Each row is a point on a landscape with many valleys, with its height.
From any point a ball rolls to the lowest of the 4 points nearest to it. It stops when none of these is lower. Distance is the straight distance between rows; heights are no part of it.
k3: 147, 77, 117, 72, 112, 77, 123, 135, 91, 105  height 105
k386: 80, 119, 86, 165, 81, 126, 94, 90, 72, 80  height 108
k20: 78, 108, 92, 72, 103, 107, 77, 82, 137, 118  height 159
k448: 110, 85, 113, 36, 124, 80, 122, 119, 110, 115  height 377
k232: 129, 92, 108, 110, 97, 90, 105, 113, 93, 93  height 623
k908: 75, 133, 67, 160, 85, 143, 81, 55, 91, 82  height 247
k589: 74, 102, 96, 61, 113, 95, 83, 84, 136, 117  height 226
k776: 81, 114, 85, 92, 93, 117, 76, 69, 130, 120  height 446
k194: 108, 106, 90, 104, 92, 111, 89, 84, 118, 108  height 482
k954: 141, 83, 115, 93, 106, 83, 114, 129, 90, 98  height 280
k777: 102, 111, 90, 133, 86, 116, 89, 77, 98, 95  height 205
k240: 119, 74, 121, 27, 127, 71, 142, 129, 97, 117  height 279
k255: 94, 104, 103, 156, 65, 103, 113, 143, 47, 95  height 331
k981: 85, 119, 84, 159, 83, 127, 89, 78, 79, 84  height 122
k515: 98, 106, 91, 82, 101, 106, 90, 89, 125, 117  height 136
k863: 126, 92, 102, 101, 99, 96, 104, 106, 104, 105  height 677
k208: 134, 84, 115, 108, 99, 87, 111, 124, 88, 92  height 501
k229: 83, 98, 100, 57, 114, 92, 89, 93, 128, 115  height 88
k493: 83, 128, 71, 147, 87, 140, 79, 54, 104, 91  height 313
k250: 112, 103, 94, 129, 90, 108, 96, 91, 97, 91  height 246
k605: 81, 111, 98, 164, 66, 114, 111, 129, 51, 93  height 227
k623: 94, 115, 83, 138, 87, 125, 83, 68, 103, 97  height 248
k372: 86, 116, 96, 162, 77, 118, 97, 105, 70, 83  height 123
k836: 106, 74, 124, 19, 135, 70, 133, 123, 104, 114  height 104
k955: 132, 86, 107, 79, 106, 86, 111, 116, 103, 107  height 407
k417: 116, 92, 102, 70, 109, 91, 102, 109, 118, 114  height 158
k998: 109, 96, 113, 142, 81, 93, 107, 132, 65, 85  height 397
k96: 79, 85, 116, 24, 134, 72, 116, 104, 121, 104  height 440
k782: 73, 121, 82, 170, 76, 129, 95, 101, 63, 83  height 65
k58: 78, 125, 77, 164, 86, 133, 84, 70, 85, 84  height 77
k162: 137, 84, 111, 71, 112, 83, 114, 124, 100, 107  height 251
k824: 82, 121, 73, 123, 86, 135, 79, 52, 119, 109  height 537
k581: 115, 99, 95, 96, 96, 104, 96, 96, 111, 109  height 519
k529: 59, 85, 110, 24, 152, 71, 92, 67, 135, 84  height 491
k934: 64, 82, 116, 21, 145, 70, 103, 78, 131, 92  height 442
k51: 86, 121, 80, 111, 87, 127, 77, 61, 126, 112  height 552
k727: 66, 97, 105, 44, 127, 83, 83, 81, 136, 105  height 306
k432: 99, 117, 83, 121, 92, 120, 82, 69, 118, 106  height 415
k267: 120, 89, 107, 56, 117, 81, 116, 119, 106, 114  height 421
k823: 124, 93, 108, 120, 93, 95, 102, 107, 92, 90  height 509
k574: 105, 87, 108, 46, 117, 82, 110, 112, 115, 116  height 476
k881: 91, 107, 105, 158, 71, 106, 107, 134, 54, 89  height 228
k109: 135, 78, 117, 45, 120, 76, 133, 131, 99, 114  height 219
k554: 117, 99, 97, 82, 102, 99, 97, 99, 114, 112  height 480
k682: 67, 108, 96, 64, 111, 99, 75, 76, 141, 115  height 325
k958: 125, 86, 119, 126, 90, 84, 108, 135, 73, 87  height 699
k166: 95, 82, 118, 24, 131, 74, 127, 116, 112, 112  height 324
k187: 90, 109, 99, 157, 76, 110, 101, 116, 60, 82  height 154
k980: 102, 99, 108, 150, 76, 100, 104, 126, 64, 86  height 242
k977: 99, 107, 94, 149, 81, 116, 94, 92, 85, 86  height 85
k617: 68, 91, 109, 33, 133, 76, 98, 93, 127, 105  height 390
k803: 97, 113, 90, 147, 85, 120, 89, 84, 91, 86  height 124
k965: 136, 86, 110, 93, 104, 85, 112, 119, 99, 98  height 434
k929: 105, 99, 108, 144, 83, 101, 101, 113, 77, 83  height 311

Call two points neighbours if one is among the 4 nearest of the other. Go from one point of each pair to the other, from neighbour to neighbour, staying as low as possible. Name the highest point that can't be avoided.
k515 and k3 | k96
k58 and k417 | k776
k515 and k229 | k20
k977 and k782 | k981
k836 and k417 | k955
k782 and k58 | k386
